Points, in no order, along strands that fork, close into loops and pass close to each other.
Points whose rows are less than 67 apart are linked; no others are. Some points are linked to none.
K633: [ -5  43 -41  21 -43  -9   5  13 -17 -48 -32  -1 -64  13 -35  -2  38  51
  24   9   8]
K290: [-40  13   4 -61   1 -13  19  -8   8  36  40  28   1 -26 -18 -41  70 -14
 -12   5  10]
K994: [ 19 -72  18  10   7 -25   5  -4   4  20   2   9 -14 -48  52  -9 -69 -39
  37 -16   2]
K343: [  7 -41   3 -37  82  -5 -17  25 -45  -9 -25 -69 -11 -31  53 -33  13  14
  -9 -31   6]
K168: [ 16 -72 -11  14  -4 -24  -7  -1  32  -8   0  40   6 -20  57  28 -85 -60
  11  -6  26]
K83: [-21 -13  17  61 -43  -9  -7   1  47  33  43 -15   9  30 -49  26  20   8
  10 -23 -46]
K397: [ 21 -68  18   4  -5 -27   1  -7  10  11   4  16  -8 -38  48   7 -52 -64
  25 -29   0]
K879: [ 20  42   5 -33  12   5   6 -31 -62 -68 -57 -16 -57 -26  23 -23 -13  12
 -19  -6  18]
K711: [  3  50  32 -30  40  -5  -7 -13 -27 -22   7  -2 -15  -9  12 -22  19  -8
  -1 -14 -14]
K57: [-37  28 -57 -15  -9 -14   1  28  24 -28   4   5 -42  -9 -39 -26  65  52
  -5  19   5]
K297: [ 40 -26  30  18  32  -6 -11   5 -35  33  -6 -17  -7 -51  48 -14 -85  29
  13   8 -21]
K329: [-28  55   1 -27  19  -8   2  -7  -7 -17  21  12 -26  -3 -18 -27  51   8
   2   4  -4]
K67: [-25 -55   7 -40 -63  21  63  17  45  71  21 -21  34  57 -42   8  -6 -48
 -30  15  44]
K817: [  36  -36   21   11   11  -27  -22    7  -24   33  -24   16   28  -31
   31   -5 -107  -21   32    9  -32]
K587: [  33  -57    2   27    3  -27  -19    2  -24   23  -21   17   33  -28
   32   12 -113  -22   37    8  -18]
K754: [ 28   1  31 -25  52 -12 -20  -2 -30  -5 -25 -23 -37 -50  61 -51 -36  39
 -17  -2  -5]
K228: [ 48  41  26  -9  39   6 -17 -18 -47 -27 -42 -17 -23 -25  50 -17 -54  40
 -37   6  -2]
K835: [ 32 -10  30  -2  49  -7 -19   7 -43  21 -21 -35 -34 -43  65 -32 -53  63
 -16   8  -2]
K934: [-17  12  30 -42  31 -17   0 -10 -15  10  29   0  -5 -20   0 -27  49 -30
   7 -26 -17]
K291: [-33  -8 -18 -10 103  25 -32  56   4 -10 -68 -60  -6  40   0   2  27   6
  31  -7  25]
K815: [-29 -56   2 -32 -60   5  53  -3  33  67  29 -10  21  39 -35  14  11 -70
 -36  -5  49]
K267: [ -1  58 -11  35 -36 -12 -11  15  34 -19  15  19 -23  20 -33  -7  34  58
  -9   9 -23]
K135: [ 44  -1  45  -5  26 -11 -16  -3 -26  14  -5   1  10 -38  41 -13 -56 -17
   8 -12 -34]
K186: [ 50  31  37  -5  40   1 -22  -8 -40  -7 -25 -11  -8 -35  49 -17 -65  26
 -22   5 -23]
K320: [ 31 -50 -13  49  39  38  -5 -10 -43 -54  29 -47  17 -16  51  37 -11  24
 -16 -32  38]
K415: [ -2  71 -11  34 -25 -10 -10  10  16 -37   0  16 -41  27 -28  -1  25  48
   7  12 -13]
K588: [ 23 -74 -11  29   8  -9  -8  -8  27 -11  16  33   7 -39  59  22 -86 -26
  16  -4  33]
K368: [-37 -29 -19 -30 -34   1  14  23  85  26  31  -1  29 -12 -33 -45  54  61
 -20   9 -15]
K346: [  0 -16   9  -5 -35 -19   0   0 -17  46   3  30  44  36 -24  42 -21 -97
  -9  -5 -10]
K381: [ -8 -43  19 -42 -65  38  48  30  86  64   6   0  48  62 -29 -10 -16  -1
  -9  43  17]
K252: [ 22 -70  19   5  38 -12  -4  -1 -28   9   7 -38 -23 -59  60 -30 -31  14
  19 -27  -2]
K440: [  3  55 -27  -4 -73  14  39 -33 -39  -2   0  61   5 -15 -30   5  -7 -24
  -1  59   0]
K790: [ 34  51  31  -6  11 -10 -35 -12 -38   0 -21  40  52   1   2  11 -61 -41
   1  14 -51]
K777: [  -9  -34  -24    8  -41  -27  -15  -10   -7   13   -2   31   48   66
  -20   70  -35 -104  -29   -4    9]
K743: [-18  15  19   2 -42  11  23   4  33  70  29  33  40  38 -51   1   3 -20
  -6  29  -9]
K431: [ 38 -55   9  27  37  13  -2  -4 -50 -15  13 -55   2 -35  56  10 -25  17
   1 -35   8]
K970: [ 12 -58  -2  17  41  15   0 -32 -11 -51  34 -31   6 -26  46  22   2 -24
   5 -49  13]
K657: [  34  -65   -9   44    4  -12  -14   -3  -23   11   -6   12   31  -40
   36   22 -109   -8   29    8   -2]
K769: [  1 -44  21 -41 -73  38  31  23 110  45   2  14  49  42 -10 -21  -5  24
  -9  42  -2]
K254: [ 39 -61  -5  44  29  22  -4 -10 -39 -34  25 -39   9 -38  59  23 -28  18
  -8 -30  21]
K770: [ 43   2  43  -2  31 -11 -20  -1 -28  20 -17   0   1 -46  47 -22 -76   8
   3   5 -33]
K721: [ -5  74 -17  15 -46   6  27 -22 -27 -35   1  28 -35  -4 -32   0  10  12
  10  34  -6]
K430: [-40 -43  -8  25 -64  10  24 -20  57  48  31   0  23  53 -55  43 -11 -59
 -22   4  29]
K993: [ -3  31 -50  17 -29 -13 -22  31   1 -51 -47  -2 -63  21 -36   1  48  50
  13   3  13]
K947: [-23 -30 -26  18 -49 -11   1 -16  11  28  10  21  49  75 -46  70 -30 -88
 -27   7  16]
K310: [-36  47 -35 -25  31  -5 -12  18  -6 -51 -28  -8 -55  14 -27 -18  50  22
  11   8  18]
K13: [-26   3 -66 -21  -1 -17 -21  69  57 -11   0 -11 -21 -13 -41 -16  69  60
 -35   3  -9]
K759: [-15  15 -11 -16 -54  23  45 -10  59  36  23  48  25   8 -26 -29  19  29
 -12  52  12]
K149: [ -3  39  11   3 -26 -10 -13   1 -17  50   0  54  69  54 -52  23 -22 -51
  -4  34 -30]
K977: [-60 -45  -8  27 -22  -5   4 -46  55  10  58  -6  -6  17 -35  34  36 -39
   3 -30  14]
K910: [-55 -47  -5  30 -45  -2  13 -38  65  31  50  -5   4  25 -45  33  22 -40
  -5 -19  20]
K62: [ 14  20  43 -22  43  -7  -7 -10 -29  -7   9 -17  -3 -17  26 -18   9 -18
   6 -29 -25]
K811: [ 10  41 -35  41 -87  15  30  -6  28  -6   9  44   7   2 -35  -3  -2  44
  -9  51 -21]
K697: [  1  23  19  41  56   3 -27  32   8 -25 -21 -50 -14  67  -5  16  16  38
  47 -27 -13]
K37: [-38 -53  -4 -17 -55  -2  37 -23  38  50  37  -1  10  29 -27  31  18 -80
 -37 -17  53]
K222: [ 24 -11  31 -23 -17 -40 -22  21 -17  41 -23  47  25  -3  18  -1 -54 -74
   8   2 -29]
K359: [ 12  86  27  10   9   7 -13 -16 -23 -13   3  34  21  15 -20  13 -29 -22
   5  19 -40]
K517: [ 33  -1  37 -16  -1 -32 -33  10 -20  30 -30  43  28 -19  25  -8 -74 -47
  11   8 -38]
K752: [-23  54  -6  -6 -25   3  22 -16  15   6  32  39  -8  -2 -29 -22  37  17
  -5  29   0]
K477: [  1  29   8  22  78  24 -37  20  -1 -26 -70 -43  -8  67   8   4  11  49
  32  -6  28]
K111: [-22  51 -16 -31  49   3 -11   3 -22 -56 -38 -19 -47  14  -7 -20  34  16
   8   1  23]
K40: [-14  43 -40   1 -42  -7  22   5 -39 -45 -32  -9 -66   3 -37  -6  40  36
  34  14  11]
K591: [  7  76  11   5  40  15  -9 -13 -22 -58 -36 -15 -37  34  -2  -2  -3  28
  11   0  12]
K796: [ 24 -60  10  28  34  -1 -10  20 -61  21   4 -55 -25 -42  66  -4 -36  59
   1  -5  15]
K174: [-31 -19  10  42   2   0   6 -32  19 -11  48 -19  -4  21 -22  41  21 -35
  33 -37 -21]
K860: [ 24   7  19  58  37  29   9 -17 -30 -34  21 -45  27  28   5  51 -32 -10
  37 -29 -25]
K558: [  9 -83   2   0  19 -14  -7 -25  30 -26  29  16 -13 -48  65   8 -22 -41
   7 -38  28]
K570: [ 34  44  20 -25  29   3  -9 -28 -47 -51 -44 -10 -41 -32  41 -28 -32  20
 -32  -1   6]
K259: [-33  15  25 -12 -18  -3  20  -8  21  54  42  19  15  13 -39 -11  40 -15
   2   2  -8]
K23: [  9 -47 -15   4 -20 -28 -22  -7  23 -15   2  45  31  26  34  63 -56 -97
 -24 -14  15]
K121: [ -9  38 -39  10 -76  10  56 -24 -14  -8  12  29 -19 -18 -31 -13  24  28
  14  45   2]
K568: [ 17 -88   6  12  27 -11   2 -11  -9  -3  17 -21 -24 -62  62 -19 -34  -2
  24 -28  12]
K439: [-49 -22   0 -55 -23   8  43  -2  60  60  38  16  31  -3 -32 -47  56  18
  -7  20  23]
K107: [-14  18 -60   2  -7  -6 -36  46   5 -52 -72  -4 -67  19 -36   3  51  35
  17   7  23]
K703: [-56 -43  -7  12   2  -8   6 -47  34  -9  56  -8  -7   5 -19  34  45 -52
  12 -40  10]
K763: [  4  36 -38  -5 -85  20  60 -34 -32  14   0  53  10 -15 -31  -2  -3 -11
   3  67   6]
K877: [ -5  49 -12 -26 -14   4  24 -23 -71 -64 -47 -15 -64  -8 -15 -11  17   9
  18   2  17]
K719: [  1 -32  21  19 -78  24  11  21  80  66  15   8  58  44 -52   3 -13  12
 -15  21 -23]
K410: [ 32  -7  22  44  31  25   6 -23 -37 -29  19 -35  36   3  17  44 -39 -25
  23 -32 -22]
K708: [-30 -40   6  18 -66  12  31  -3  51  69  27  -2  33  52 -61  25  -8 -41
 -11   8  14]
K624: [ -3  70  -8  25  -1  -5 -16   8   5 -49 -20   5 -50  36 -23   2  20  43
  16   6  -2]
K818: [ 37 -11  45  -3  16 -12 -11  -5 -24  16   2   3  13 -32  32  -3 -39 -44
  14 -24 -33]
K309: [ 32 -67  -6  59   9   8  -9   3 -44   8  23 -14  -3 -54  45  24 -81  34
  11  11  14]
K971: [ 17 -57 -20  38  49  35  -1   3 -56 -43   6 -72  18   0  48  33   9  27
 -10 -38  47]
K526: [ 12  66  -7 -17 -53   4  13 -35 -49 -19 -12  65  -2 -25 -16   1 -18 -37
 -11  44 -11]
K161: [  2  25  18 -63 -25 -21   6 -13 -10  20  13  64 -18 -47  20 -41  32 -34
 -24  12  12]
K376: [ 20  -9  34 -24  56  -8 -10  -1 -36  -9  -2 -39  -8 -26  43 -26   4  -2
   5 -36 -15]
K807: [-40  37   4 -21  14 -11   8   1  12  11  36   9 -12   2 -31 -27  58  11
   5   2 -10]
K328: [-19 -38  12  22 -73  16  21  12  63  72  20   2  47  53 -63  16 -17 -19
  -9  18  -5]
K988: [ -7  13  -5 -68 -41   6  45 -15  14  51  22  61  16 -17   0 -35  41 -24
 -37  36  42]
K883: [-19  52   3 -45   7  -9   6 -20 -20 -21  16  26 -26 -25  -5 -34  47  -6
 -10   7   5]
K563: [  3  63   9  -5 -24  -3 -11 -10 -18  27   0  68  49  27 -37  11 -20 -43
 -11  41 -27]
K848: [-17   9 -69 -16   4 -14 -39  78  48 -19 -24 -10 -35  -2 -41  -1  73  47
 -33  -1  -1]
K461: [-34  22 -24  -4  38 -21 -37  58  31 -14  -9 -21 -36  27 -36  -8  60  36
   9 -12 -15]
K614: [  3  -4  32  14   5  -1   6 -26 -15   8  29  -1  18   4  -4  29  -3 -63
  21 -32 -28]
K480: [ 24  10  16 -31  71   1 -23   3 -46 -17 -46 -45 -21 -16  57 -32  -6  42
 -32 -12  20]
K667: [ 36 -12  20  15  59  22 -11  12 -70   2 -24 -73  13   6  51  12  -9  48
 -11 -25  23]
K870: [ 25  19  32 -39  33 -18 -16 -13 -24 -18 -23   5 -42 -56  50 -53 -26  14
 -17   0  -9]
K117: [ 33 -72  -8  40  16   9 -12 -12  13 -23  33  22  13 -51  61  25 -69   1
   0  -6  32]
K887: [-57  27 -29 -45  49 -15  -6  33   8 -11  18 -12 -31  -7 -33 -29  71   9
   3   4  -3]
K260: [-18  -8 -66 -29 -20 -10  -5  54  67 -17   5 -10   0 -26 -34 -26  65  72
 -43   4 -12]
K559: [-20 -44  16 -40 -61  28  58  20  58  77  17  -9  42  59 -41  -5  -7 -26
 -18  29  31]
K136: [ -3  16  21  58  19  -9 -23  25  20 -13  14 -39 -16  54 -22  30  21  25
  42 -37 -45]
K385: [ -3 -59   7 -10  -3 -19  -9 -28  47 -14  29  36  -3 -12  54  41 -16 -82
 -18 -36  34]
K243: [ -6 -41 -15  31  74  34  -1  17 -38 -36 -19 -85  17  37  21  29  18  21
  28 -36  36]
K608: [ 30 -64   0  25  30  16 -19 -20  27 -40  44  20  21 -40  66  28 -43  -6
 -13 -23  33]
K663: [ -5  73  -6   7  11   3  -7  -7 -18 -60 -31  -2 -53  29 -18  -2  15  28
  18   7  11]
K433: [ -4  22  20  57 -49  -1 -11  14  44  45  30  18  31  39 -55  21  -6  10
   0   8 -56]
K68: [-50  22 -20 -54  73 -13 -11  35  -5 -18   3 -26 -31  -7 -21 -27  63  -8
   6  -5  -4]
K858: [-41 -31   4  21  16  -4   6 -35  10 -17  48 -23  -7   9 -14  30  36 -40
  29 -45  -9]
K494: [ 18 -10   8 -27  76   5 -29  17 -55   1 -57 -57 -14 -12  63 -24  -1  54
 -37  -9  33]
K686: [-16 -50  10 -10 -20 -18   8 -35  19  11  33  18  -2  -8  14  34  16 -90
  -9 -43  22]
K612: [-21 -10  -6   6  90  14 -19  38 -12 -23 -38 -72  -3  48   2   7  28  17
  41 -27  12]
K521: [ -1  27  15  46 -25 -19 -25  29  41  12  29  -9  -4  33 -38   7  37  46
  -3 -21 -50]
K350: [-30   8 -11 -65 -30   6  49 -19  27  42  32  45  16 -20 -10 -44  56  -2
 -22  32  37]
K275: [  9  44  23 -32  61   3 -12  -8 -35 -38 -19 -25 -21  -5  26 -27  12   9
  -7 -15   0]
K53: [ -9  41   9  23 -33   1  -8   5  10  51  12  50  60  54 -62  23 -20 -26
   2  38 -37]
K954: [-13  25  17  47 -38  -1  -7   5  25  52  24  28  46  48 -62  30 -17 -19
  10  20 -49]
K572: [  1  17  25  50  44   6 -12  19   2 -26   1 -55  -8  58  -8  25   9  24
  50 -34 -27]
K137: [-19 -12  -9 -21 -54  20  37  -2  85  28  23  31  29   4 -17 -41  29  51
 -14  36   3]
K180: [  29   -3   33  -12   11  -33  -28   10  -16   33  -37   38   16  -28
   30  -23 -100  -23   21   23  -35]
K878: [  2  33  -8 -33  69  17 -17 -12 -44 -48 -76 -36 -30  12  28 -20   7  27
 -19  -3  44]
K33: [ 22 -52  18  26  24 -10   0  -1 -30  45   2 -10  -7 -56  41 -10 -97  17
  35  16  -4]
K279: [  7  13   6  26 -65  13   6  13  73  33  24  25  38  16 -37 -14  11  50
 -28  22 -35]
K809: [  5   1  -4 -24  85  22 -33  10 -53  -1 -80 -52   4  13  50  -8   9  47
 -32  -4  55]
K150: [-33  -1  14  -9 -36   4  26   2  54  57  42  18  24  12 -43 -25  38  19
  -3  14  -5]
K972: [  5  93  14  19  -2  10  -3 -18 -18 -36   0  27 -13  17 -23  10 -18  -1
   7  26 -25]
K233: [ 22 -24  30 -15 -20 -32 -12  11 -14  39  -7  34  19  -8  17  12 -40 -84
   7 -14 -22]
K880: [ 22  73   8 -15 -26   3   1 -33 -50 -42 -21  43 -15 -30   1  -2 -33 -27
 -13  25 -21]
K748: [ -5  80  -9  22 -43  11  11 -18  -4  -7  13  58   8  10 -40   5 -10  -1
  -1  50 -18]
K787: [  0  41  -8 -42  -1  -1  15 -25 -70 -68 -47 -10 -63 -25   3 -22  16   2
  -2  -3  17]
K509: [  8 -27 -60  -7 -82  11  50  -5  58 -24  -1   7  13 -27   1 -30  37  69
  -6  25 -14]
K762: [-47  25 -44 -40  73   9 -26  52  10 -39 -60 -21 -55  10 -22 -12  45  -3
  11  14  30]
K338: [ 33 -18  19  33  17  13   0 -25 -29 -19  15  -8  41  -8  19  45 -48 -50
  19 -29 -28]
K484: [ -2   0  19  54 -63  -3  -9  15  59  46  35   0  31  28 -52  13  11  24
 -12  -7 -52]
K999: [ 39 -30  31  13  37   8  -2 -12 -39  -9  10 -40  11 -30  45   4 -27  -9
  11 -36 -18]
K843: [ 37  64  23 -15   1   1 -16 -29 -42 -40 -30  34  -9 -33  18  -8 -55 -15
 -22  18 -26]
K685: [ -2   9   6 -18  93  18 -18  18 -41 -18 -48 -67   3  27  29  -8  19  27
   6 -18  27]
K99: [ -9  -5 -38  -6 -65  12  38  -7  69  -4  14  27  14 -13 -12 -37  34  65
 -15  34  -3]
K943: [ -1  14  19 -69 -36 -15  21  -3   2  54  19  63   5 -28  10 -33  36 -40
 -35  19  26]
K46: [  8 -10  19  19 -75  20   3  19  83  48  20  17  54  27 -40  -7   3  40
 -28  19 -35]
K908: [-52 -40   9  -7 -28  -8  25 -23  30  50  48  -7   9   9 -42   4  49 -39
   7 -24  11]
K298: [ -2   3  13 -54 -42   7  40  13  14  79  17  42  40  26 -20 -11  11 -43
 -37  31  27]
K621: [ 16  64  32   6   9  -2 -20 -13 -28   6   1  35  45  17 -20  19 -37 -43
  10  16 -48]
K288: [ 33  51  28   0  67  24 -16 -12 -46 -26 -45 -40  -4  23  34   1 -21  41
 -17  -6  21]
K797: [ 31 -25  32  11  43  -8 -11   6 -41  35  -8 -27 -25 -51  57 -27 -71  53
   5  14 -10]
K643: [-10  26 -21 -24 -59  25  53 -22  29  32  17  60  22   3 -22 -20  13   3
 -15  61  26]
K666: [-32 -14 -52 -30 -28  -6  10  32  76  -5  20   2   9 -26 -29 -41  59  71
 -28  13 -13]
K19: [  37  -65  -10   55    5    2  -13   -2  -32    6   12    3   19  -50
   40   28 -102   13   17   11    5]
K232: [-13 -17  -1 -51  93  -5 -14  28 -38 -18 -20 -61 -11 -20  30 -30  34  -8
  -1 -30   1]
K90: [ 17  10 -67  17 -57 -15 -18  40  -6 -42 -55  -8 -51   9 -39  10  59  59
   4  -7   7]
K845: [ -3  57 -29  17 -70   7  47 -21 -37 -20   2  22 -33 -13 -37   1  14  20
  21  40  -6]
K349: [ -6 -53  17 -11  -5 -18   6 -34   7   3  30  10  -4 -21  23  19  14 -82
   6 -48   5]
K866: [-39 -14   2 -11 -35   0  17  11  68  45  39   7  22   4 -41 -36  47  43
  -8   9 -14]
K974: [-46 -40  -9  25 -50   4  14 -38  64  33  43   6  12  43 -40  50   1 -63
 -24  -7  38]
K60: [  6 -23 -73  -5 -78   1  49   9  35 -26  -9  -9   0 -32 -10 -25  46  74
  -2  17 -14]
K909: [ 26 -32  13  23  -1   0  -6 -26 -13 -12  11  15  39  -5  17  51 -47 -76
  16 -28 -18]
K530: [ 16  -2 -86   2 -52 -12 -15  54   5 -36 -54 -12 -41  -6 -42  11  69  58
 -11  -3  12]
K18: [ 24  14  41 -36  20 -21 -18  -8 -14  -2 -18  24 -36 -60  48 -52 -41  -3
  -5   6 -17]
K216: [ 14 -71   2   4 -16 -33  -3  -3  25   3   0  34  -6 -21  49  26 -60 -79
  11 -21  15]
K332: [-35 -47   5 -10 -35 -12  20 -36  25  31  40   9   2  10 -12  33  28 -85
 -18 -33  33]
K583: [ 20 -66  13  23  18 -15   6  -3 -12  31   2  -2  -9 -52  44  -8 -89  -8
  42   4   4]
K171: [  7  49   9  13  69  26 -27   0 -15 -37 -66 -36 -16  58  10   2   0  49
  18  -2  34]
K749: [ -1  18 -12 -27  83  27 -28  -4 -42 -28 -91 -43 -12  19  32 -12   8  36
 -24   1  59]
K470: [ 23 -70   0  49  17   6  -6   7 -51  13  23 -32 -23 -56  56  10 -59  50
   9   5  18]
K649: [-18  42 -34   5 -58   8  42 -19  11  -6  21  35 -16 -13 -29 -19  32  33
   2  42   7]
K851: [ -1  38  -1  33 -35 -13 -17  24  49   4  24  10  -5  20 -34  -9  40  62
 -19  -1 -34]
K35: [-52  17 -17 -28   2 -12  11  12  35  19  40   9  -6 -10 -41 -38  69  32
  -4  11  -7]
K315: [  0  87   0  11 -28   8  12 -24 -22 -34   2  36 -20   2 -27   3  -4  -2
   4  31 -14]
K48: [ -4  42  15 -54 -15 -13   6 -24 -21  -3  13  49 -23 -45  11 -36  32 -25
 -19  11   7]
K565: [ 24  17  44 -39   3 -28 -19  -2  -8  14 -15  45 -24 -51  41 -44 -42 -25
  -1  13 -21]
K722: [ 20 -26   8   9  64  25 -25  24 -78  15 -47 -73  14  14  54  17   8  55
 -19 -18  46]
K876: [-12 -20  -1  23  76  19  -5  19 -23 -32 -14 -78   2  43   6  19  22  14
  43 -37   8]
K501: [  0  25 -39  -9 -77  30  63 -29   8  20   6  55  20  -5 -25 -12   1   3
  -4  70  18]
K202: [ 22  30  44 -40  -1 -20 -16  -7 -15  15   0  46  -7 -38  25 -27 -13 -40
 -11   1 -21]
K742: [-12  31  31 -22 -16  -5  14 -10   2  50  32  37  19   4 -22  -7  25 -39
  -5   7  -8]
K655: [ 11  20 -13  23 -72  12  13   7  70   7  19  31  26   6 -25 -18  16  61
 -33  26 -26]
K116: [  5 -47  12   9  30   2   6 -33 -10 -32  33 -21   3 -24  33  20   6 -46
  17 -51  -3]
K100: [-24  -1  18  57 -18 -11  -6  -3  31  16  43 -17  -2  31 -41  27  22  -2
  28 -28 -46]
K366: [ 37  25  29   1  68  22 -16  -1 -58 -10 -37 -55   6  17  46   4 -17  47
 -19 -14  21]
K693: [ 21  64  19   3  62  24 -14 -15 -35 -44 -49 -34 -16  38  17   0 -12  39
   0  -2  24]
K342: [  0  19  16  56  -6 -21 -31  32  33   1  21 -28 -13  45 -31  23  34  37
  18 -35 -54]
K729: [-25 -20 -10  35 -46  -4   3 -15  16  40  16  20  48  64 -57  63 -25 -77
  -4   7  -4]
K985: [ 19  21 -33  33 -91  17  28  -2  51  -6   8  38  20   0 -24 -10   4  56
 -23  42 -22]
K437: [ -4 -43  24  -9  18 -13   5 -28  -9  -5  30 -10  -2 -25  21   8  19 -61
  17 -49 -11]
K190: [-17  49 -25 -16 -32  -2  29 -11 -59 -51 -31  -9 -65  -7 -30  -7  32  19
  30  12  13]
K63: [ 16 -23 -87  -8 -72  -5  38  26  20 -30 -22 -22  -3 -30 -17 -13  55  77
  -8   4 -13]
K224: [-25  26 -47  -7  31  -7 -45  55  27 -42 -56  -9 -57  28 -31  -5  51  31
   9   6  16]
K800: [-24  14 -39  -7  51  -3 -60  76  40 -25 -64 -14 -45  32 -27   2  50  21
   9   0   8]
K218: [ 20 -42   0  17  -9 -12 -13 -22   3 -13   5  33  35   2  27  56 -53 -87
   2 -23  -2]
K923: [ -7  46  -8 -32  52  10 -10 -13 -41 -63 -61 -27 -44  10  10 -21  14  18
  -7  -3  33]
K579: [ 25   1  18  19   1 -12 -22 -15 -37   7  -9  23  68  18  -6  43 -58 -72
  22  -9 -46]
K932: [-31  10  -6 -57  91  -1 -15  32 -22 -24 -18 -46 -23  -8   5 -26  47 -14
   5 -19   1]
K857: [ 17 -89  -1  17  22  -8  -3 -20  13 -20  27   1 -17 -59  68  -5 -36 -14
  15 -29  26]
K87: [-45   0  -7 -63 -15   2  40 -11  36  47  39  30  18 -17 -25 -47  65   8
 -16  23  25]
K884: [ -1  32   9  25  62   6 -40  33  13 -30 -47 -37 -22  66  -5   6  23  46
  37 -17   0]
K514: [ 17 -64  11   6  48  -8 -10  17 -49  17  -2 -59 -28 -50  67 -29 -27  49
   5 -13   9]
K39: [ 26 -23  38  -4   1 -17  -6  -7 -18  20   6  15  18 -22  24  10 -33 -68
  16 -27 -27]
K631: [ 20  28  24 -35  68   1 -18  -4 -41 -30 -32 -36 -22 -14  45 -32   0  23
 -18 -15   8]
K873: [-17  -6  12  33 -27  -2   5 -20   4  35  25  20  39  40 -43  54 -18 -73
  14  -6 -22]
K738: [-13 -30  10 -27 -61  26  32   9  99  43  16  20  42  16 -18 -35  20  43
 -14  33  -4]
K219: [-49  18 -46 -25  -9 -12  13  18  38  -3  27  11 -18 -17 -37 -37  67  49
  -9  21   1]
K751: [ 21 -35  17 -14  68  -2  -9   9 -48 -10 -10 -63  -6 -28  54 -23   4  15
  -1 -37   0]
K386: [ -3  76   1   5 -30   6   0 -18 -10  11   9  67  29  17 -39   7 -15 -26
  -8  49 -21]
K961: [ -2  61 -28  33 -69  13  26 -13  10  -4  13  54   4   6 -41   1  -7  23
  -2  57 -16]
K212: [  6  32  40 -35  -4 -14  -1  -9 -12  29  18  39   7 -18   3 -12  11 -47
  -9  -2 -17]
K395: [ 17 -62   0  18  40  18  -9 -33  16 -56  47   0  15 -35  61  27 -11 -16
 -13 -39  27]
K827: [  6 -17   1  -7  83  28 -29  23 -65  13 -64 -69  22  20  47  10  15  49
 -15 -12  53]
K263: [-38  41 -48 -17   6 -14  -2  22   4 -41  -9   2 -55   1 -34 -20  58  35
   7  15  13]
K367: [ 53 -40  10  43  16  11 -10 -12 -40 -11   8 -19  35 -36  39  33 -72 -10
   7 -20 -15]
K303: [ 21 -11 -91  -5 -64  -9  14  44  11 -33 -36 -21 -17 -21 -29   3  65  71
 -16  -4   1]
K247: [ 10 -44 -10  26  63  30   4   0 -48 -42   1 -79  14   9  36  25  12  14
  11 -42  28]
K938: [ -8  18  27  25 -15  -2   4 -14  -5  38  25  21  34  32 -38  36 -10 -58
  19  -3 -34]
K896: [  -4  -40  -24    1  -34  -30  -18   -7    8   -1   -1   37   37   52
    8   68  -42 -106  -36   -6   15]
K11: [-34   8 -26 -12  85  13 -48  65  28 -20 -71 -34 -31  38 -13  -2  35  10
  25   1  18]
K14: [-17  16  29  44 -10   0   3 -12  12  23  39   0  15  31 -39  33   3 -29
  31 -15 -43]

A piece is two or more points that can be reached from each other along the links. Count, over all rows, the pieces, the separate loops (a circle has one, a figure eight two, a Y none), the forks (points with three links) and the tips (points with one).
pieces => 3
loops => 2
forks => 9
tips => 11

How many points has the smallest loop of links through each point below? Write 0 if it is on no loop.
K477 => 15
K711 => 0
K107 => 0
K338 => 0

Name the points in between on the shortest way along the links from the first point to the second, in order.
K310 / K350 => K263, K57, K219, K35, K807, K329, K883, K48, K161, K943, K988
K480 / K310 => K494, K809, K749, K878, K923, K111
K63 / K247 => K303, K530, K90, K993, K107, K224, K800, K11, K291, K612, K876, K243
K437 / K117 => K116, K970, K395, K608
